Each row is a point on a landscape with many valleys, with its height.
A ball rolls from a point to whichever of its 2 nearest points has the largest drop for the distance, and stops where none of them is lower. Distance is the straight distance between rows; heights are no part of it.
Z_968: [ 16   5   0 -21   2  14 -15  10 -36  10 -17  20   5   4   0 -16   1 -14
 -17  26  29   2]  height 212
Z_363: [-33  -7  19  26 -36 -11  14  -1  -5   3   6  14 -17 -21 -21   4  11  15
 -11   6  -6  15]  height 622
Z_780: [ -9  -6 -13  24 -37 -16  10  11  31  22  37  -1   3  -3 -20  -8   7  -3
  -4   2 -19   4]  height 405
Z_883: [  3  -1   1  27   0  -3   1   5  15   2  16 -26  -4 -13  -6 -33  12   0
  11   5  -3   1]  height 148
Z_999: [ 33   7   2 -33   6  23  -5  13 -13  14 -31   5 -19  11  14 -14  -2 -35
   6  13  -1 -24]  height 183
Z_462: [ -9  -1   5  -8 -36   9  14   3 -22   0  -1  29   7   9   5  -5  25  -2
   0  18  14 -14]  height 615
Z_579: [-10 -14  13   5 -35  16  31   7 -30  -6   1   3   4 -14   5 -34   9  18
 -11   5  11   8]  height 667
Z_207: [-10  14  -5 -28  16 -12   5  10 -48 -14  -2  13  10 -16   0  14 -20 -14
   7  23   6  13]  height 637
Z_346: [  3 -17  -4 -25  12  17   0  -7 -38 -28 -15  28  -6  -5   7   7  -8  -1
 -11  16  12   4]  height 640
Z_734: [ -5  -2  -6 -32  26   5  -7  -3 -50 -13 -14  19   5 -22   2  13 -21 -14
   5  21  -8   1]  height 639
Z_817: [-23  18   7  17  17 -14   5 -18  19 -25  -7  14  -1  16 -10  35 -10  27
 -26 -41  -3  43]  height 391
Z_353: [-28  25 -20  10  38 -19  -8   0 -18 -15 -20  -7  18  -4   7  31 -14  10
   4 -25 -25  18]  height 421
Z_287: [ 30  -8  18 -23 -32  22   6  24  16  44 -21 -20 -28 -13   2 -25   2 -23
  26   9 -17 -34]  height 569
Z_82: [ -7 -10  -2  31 -12 -10   4 -25  19  -5  14   9   6   1  -6   8  16   8
 -11 -11   8  26]  height 632
Z_393: [-14  23 -34  16  31 -19 -19   7   9 -16 -14  -6  24  14  14  24  -5   0
   4 -34 -33  -2]  height 413
Z_450: [ -4 -28  13 -22 -10  26  10   3 -32 -27 -27  27 -24  -5   3  -2  -5  11
 -10  14  13 -13]  height 641
Z_598: [  0  17 -22   3   3 -13   9   3   1   4  32   1   5  25  -5  22 -16  -9
 -16  -6  -7  25]  height 330
Z_33: [  8  12   2   1  51   8 -30  -6   0 -11 -21 -27  -7   8  12   2  -6   2
   7 -10 -12 -13]  height 636
Z_769: [-13  14  -6  -3   6 -29  27  -8 -21 -10  13  -8  14 -15   2  25 -16   1
  -1  -7  24  40]  height 633
Z_197: [  6 -24   2  17 -35  19  -1 -10  -6   3   2  20  -5   3  -7 -15  19  14
 -27   9   6  10]  height 642
Z_324: [  5  -8 -18  -2 -40   4   9  21  16  16  21   8  13  -4  -9 -47  12 -11
   2  13 -10 -16]  height 141
Z_297: [ 24   2 -19 -10  19  12 -17 -13  -9   3  11  10   4  19   5   6  -8 -17
 -16   3 -12   5]  height 199
Z_58: [ 10  -2 -19  -3   6   2 -25  -3  44  19  30  -6  10  13  -8   6  -4  -6
   4   2  -5 -17]  height 273
Z_544: [ -6 -11  13 -20 -35  37  25  10 -22  28 -43  -7   3  -3   8 -21  13  38
 -11   7   3 -35]  height 656
Z_306: [  1   6   7  15  23  -2 -37 -19  16  -1  -5  -7  20  10  15  24   8  14
   9 -20   6  -7]  height 228
Z_533: [-13   5  -9  21 -39 -11  22   8  15   4  31  13  -3  16 -15   3   5  -7
  -8  -2  -8   7]  height 380
Z_152: [ 12 -14   0  -2 -40   5   2  27   8  24   9  -7  10 -23  -9 -56  12  -8
   5  15 -29 -23]  height 39
Z_264: [ 13   8 -38  -2  36  -8 -36  -3  29   0   7  -6  34  13   4   1 -10  -9
   3 -12 -15  -8]  height 147
Z_887: [ -7  10 -15  18  22 -16 -10 -10  33 -28   1   5  15  26   9  21  -1  12
   0 -36 -23  -4]  height 402
Z_447: [ -1 -35  17  -2 -47  31  11 -13 -17  13 -17  27   3  -8   1  -7  19  21
 -27   3   4  -2]  height 644
Z_860: [ 30  -6   3 -25  11  31  -2  -4 -12   3 -22  -4 -34   7   9   9  -6 -21
   6   3   2 -18]  height 125
Z_994: [ -5  -1  -6  27  13  -6  -8   1  42  -8  14 -29  12  12   7  -6  -4  26
  15 -33  -4  -2]  height 322
Z_529: [-12   0   6  -2  -4 -13  20 -23 -11 -13  24   5  13  -7   6  22  -9   6
  -8 -11  24  36]  height 630
Z_680: [ 13 -18   5  15 -12   5  -6  12  23  14   7 -17  -9 -22 -10 -57  11  -7
   7  12 -22  -8]  height 154
Z_712: [ 24 -13   9 -19 -35  23  10   1   6  21   5   1  10  -4  14 -34  18 -21
  19  14  -6 -34]  height 605
Z_225: [ 15  16   7 -20  15   1 -18  10 -24  14 -11   7  -2   3  -5 -23   7 -25
   7  27  18   1]  height 203
Z_460: [ 11  27 -36  12  38 -30   3  16  17 -13 -12 -33  24  -2  10 -20  -7 -14
  16 -15  -7  11]  height 348
Z_280: [ 24 -12   3 -12  21  21  -6   0  11  -9   0 -15 -34   6   7 -11  -7 -17
   7   1 -12 -22]  height 145
Z_526: [  8  17 -42  16  20 -39  22   7  25 -23 -17 -37  27   0   0   4  -4 -14
   5 -31  -6   9]  height 362
Z_161: [  0   9  11   3  51   2 -27  -2 -18 -13 -20 -17  -9  -8   4   0  -7  11
   7   3   5   5]  height 634
Z_808: [ -9 -24  24 -23 -28  28  18  10 -26  -7 -28  17 -18  -1   4   1  -2  24
  -2  10  11 -27]  height 643
Z_378: [ -1  11 -18  -1 -20  -2  14  12  11  -4  38  11  -6  27  -7   3  -8 -16
 -12   0 -12   4]  height 356
Z_702: [-30  13   9  27   2 -26  18 -11  20 -15  -5   0  -6   5 -13  31  -8  23
 -14 -32  13  37]  height 388
Z_134: [ -3 -12  29   3 -12  16  -9  -8   6  25   2   1 -29   3  -9  33  -1  14
  -5   4   3  -4]  height 447
Z_468: [  5 -20   6  13  13  16  -9 -14  26 -12  12 -12 -21  12   3  -1   2  15
  -7 -18 -14  -3]  height 277
Z_659: [  3  32 -20   8   6 -19  11  16  -8  -5   4   6   1   6  -6 -12   6 -28
   4  16  -4   2]  height 249
Z_530: [-23  11  13  18  22 -12 -22  -7   2 -10  -6   5 -12   6 -14  25   3  15
   1  -2   5   4]  height 428
Z_657: [ -6  -4  29 -14 -10   6   4   9 -28   4  -8   2 -13 -21  -5 -15   6   0
  19  25  19  -5]  height 105
Z_193: [  6  16 -34   5  15 -19   3   0  32   2  31  -5  29  29   0  19 -16   1
  -6 -24 -14  12]  height 309
Z_910: [ 11   1   6 -16 -30  17   8   0 -15  15  -3  13  14  11  13 -18  23 -16
   6  19  12 -26]  height 612
Z_654: [-17  22  -7  25  11 -38  27   2  18 -22 -15 -17   1   7  -8  29  -4   8
 -10 -35   4  27]  height 383
Z_78: [ 21 -31   9   3  -4  33   4 -11  21  -2   9 -12 -31   3   5  -6  -2   2
  -2  -8 -19 -11]  height 230
Z_600: [ 18  18 -24 -18  -9  -2  11  15  -7  -4  15   5  10  14   6 -33   0 -34
   2  14  -3  -7]  height 221
Z_723: [  5  13 -38  15   5 -32  -4   8  43   1  18  -8  24   3 -12  -5   2 -18
  13  -5  -1  -5]  height 282
Z_923: [ 16  -5  21 -35  16   8  -7  -8 -31  -2 -17   1 -11 -18  10  16  -7 -18
  23  22  20 -14]  height 103
Z_153: [  5 -26   5  24 -28   7  -2 -15  10   9  15   6   5 -11  -2 -13  21   4
 -13   0  -2  13]  height 638
Z_748: [-10 -17   3  28   1   2  -3  -1  39  -8  16 -22 -13  -2   0  -9   1  25
   6 -22 -27  -5]  height 304
Z_980: [-24 -29  25 -21  16 -17  -3   2  -2 -21   5  15 -10 -17  -6  26 -43  24
  -6   9  21  16]  height 627
Z_795: [ 13  -4 -26 -16 -20   2   5  17  26   5  28  13  10   4 -10 -36   2 -26
   7  14  -3 -18]  height 184
Z_623: [ 13  -7   5   8   7   4 -27 -21  29  18  14  -9   9   8   4  15  14  -4
   5  -1   5 -12]  height 246
Z_39: [ 13 -11  32 -24   0  14   6  -4 -22   4 -16  -7 -17 -18  10 -10   5 -19
  32  21  18 -15]  height 93
Z_400: [ -2  -7   8   6   5  -2  -2 -32   1  -6  13  13   9  -6   1  27   3  11
 -11  -6  21  29]  height 628
Z_862: [ 17  -8  20 -12 -26  25  -1  12   4  44   1 -17 -27  -1  -2  -2  -2  -9
   5   9  -7 -23]  height 530
Z_156: [  4 -13  15 -18 -44  36  25  12 -18  25 -40   6 -18  -4   9   1   7  18
   4   5   1 -39]  height 648
Z_926: [ 18   6 -36   6  28   1 -27 -10  17   1   9   3  19  18   0  -1  -4  -6
 -22  -8 -10  16]  height 170
Z_778: [  9 -18  21  -5 -33  23   4   0  10  31  12   5 -26  13  -2  25   2   0
  -1   4 -12 -19]  height 482
Z_973: [ 37   7   4 -27  15  12 -18  10  15  18 -14 -10 -12   3   9 -32   1 -41
   8  17  -4 -14]  height 229
Z_157: [ -8  28 -23  22   4 -45  21  12  32 -16 -15 -31  18  13  -2  22   2  -4
   5 -32   2   5]  height 375
Z_580: [-12  11  -3  12  21 -13   3 -18  21 -26   3  10   4  25   8  30  -8  20
 -13 -41 -21  28]  height 395
Z_581: [ -1   4  -4   5  41  -1 -34 -21 -12   0  -8   1  22   0   9  30  -2  17
  -9 -11  10  15]  height 222
Z_235: [-23 -11  15  -6 -37  13  27  11 -34  -5 -21  10   9 -20  -2 -32  16  30
   1  12   6 -16]  height 665
Z_364: [-11  19 -13 -11   8 -26  21   1 -41 -10   3  10  15 -18   3  22 -22 -11
  -6   4   9  29]  height 635
Z_442: [ 17  -2  -7  -7  30  10 -23 -21 -24   3   3   4  11   0   4  11  -6  -5
 -18   5   7  18]  height 216
Z_458: [-13   1  16  12   1   4 -15  -9   4   2  10  12 -21   9  -7  17   9  -1
  -5  12   1  -3]  height 434
Z_178: [  4  -4  20 -22  26   6 -16 -17 -14   2  -6  -4 -16 -10   4  36  -9  -2
  14  11  14 -13]  height 113
Z_759: [  0   6 -23   9   2 -20 -13   5  44  13  36 -11  24  19  -7   9  -8   1
   4 -13   1  -3]  height 293
Z_43: [ -2  26 -29  14  13 -31   2   3  14 -11   9   2  11   5  -6   8   9 -29
  13   5 -10   0]  height 266
Z_694: [ 14 -26  17  -1 -43  27  -1  -2 -17  32 -14   4   2 -20   2 -20  22  11
 -11   9  -4 -15]  height 650
Z_738: [-12  -1  18 -19 -34  25  30   8 -26  14 -26  -6  14  -1  15 -39  18  23
  10   5  -3 -39]  height 661
Z_822: [-25  -8   7  -8  29 -21  -3   2 -16 -25  -3   4  -6 -20  -9  17 -31  23
  -2   8  19  20]  height 629
Z_199: [ 22  -3  13 -28 -42  23  14  18   7  41 -20  -7   1   2  12 -27  13 -15
  22  12 -13 -45]  height 592
Z_964: [ -3   5  15  12 -10  -1   9   7 -13   8   9 -12 -12 -17  -6 -30  12  -4
  16  15   7  -1]  height 122
Z_484: [-33 -14  32  15 -27  -6  13  -6  -3  -3  15  12 -16 -24 -16  14  -6  26
 -14  -6   6  28]  height 625
Z_819: [ -9   3  -6   5 -20  -4  11  -4 -18 -17   5  27  -1   5   0   1  13 -11
  -9  12  13  10]  height 618
Z_141: [-22   4   1  26 -15 -18  16   2 -12 -18  -3  20 -13  -7 -16   1  15  -4
  -8   9  13  16]  height 619
Z_615: [-10  14   6  20  20  -7  -6   7  11  -5  13 -33  -3   9   5   1  -8  21
  11 -25   4  10]  height 331
Z_210: [ -3  35 -15  20  33 -27  -1  15   4  -5   0 -32  10   9   0   0 -10   3
   5 -20   2  17]  height 339
Z_433: [-12  -5  -5  -5  52  -8 -22  -5 -27 -22 -19   1   4 -25  -3  13 -24  15
  -1  10   7  13]  height 631
Z_872: [-25 -28  35  -6  -7  -2   0 -18   1 -13   9  18 -11 -19 -14  22 -15  29
  -5   0  20  18]  height 626
Z_202: [ 29  11   2 -17  26   1 -23   4  -3   9  -9  -4   0   0   2 -40  11 -34
   4  17   6   0]  height 213
Z_843: [-26  26  -2  10  33 -24 -17   2 -14 -14  -5   0  -7   3  -2  30  -9   9
   4  -5  -6   5]  height 425

Call two points neighbours if one is among the 2 nearest of the other. Go from one point of each pair to the other, from neighbour to neighbour, staying as low as possible. Name the highest point that can't be avoided.
Z_152 and Z_264 => Z_759
Z_152 and Z_39 => Z_680
Z_225 and Z_860 => Z_973

Write out the way that a ball takes from each point below.
Z_862 => Z_778 Z_134 Z_458 Z_530 Z_843 Z_353 Z_393 Z_887 Z_580 Z_817 Z_702 Z_654 Z_157 Z_526 Z_460 Z_210 Z_615 Z_994 Z_748 Z_468 Z_78 Z_280 Z_860
Z_723 => Z_43 Z_659 Z_600 Z_795 Z_324 Z_152
Z_822 => Z_980 Z_872 Z_484 Z_363 Z_141 Z_819 Z_462 Z_910 Z_712 Z_199 Z_287 Z_862 Z_778 Z_134 Z_458 Z_530 Z_843 Z_353 Z_393 Z_887 Z_580 Z_817 Z_702 Z_654 Z_157 Z_526 Z_460 Z_210 Z_615 Z_994 Z_748 Z_468 Z_78 Z_280 Z_860
Z_193 => Z_759 Z_58 Z_623 Z_306 Z_581 Z_442 Z_297 Z_926 Z_264
Z_33 => Z_306 Z_581 Z_442 Z_297 Z_926 Z_264
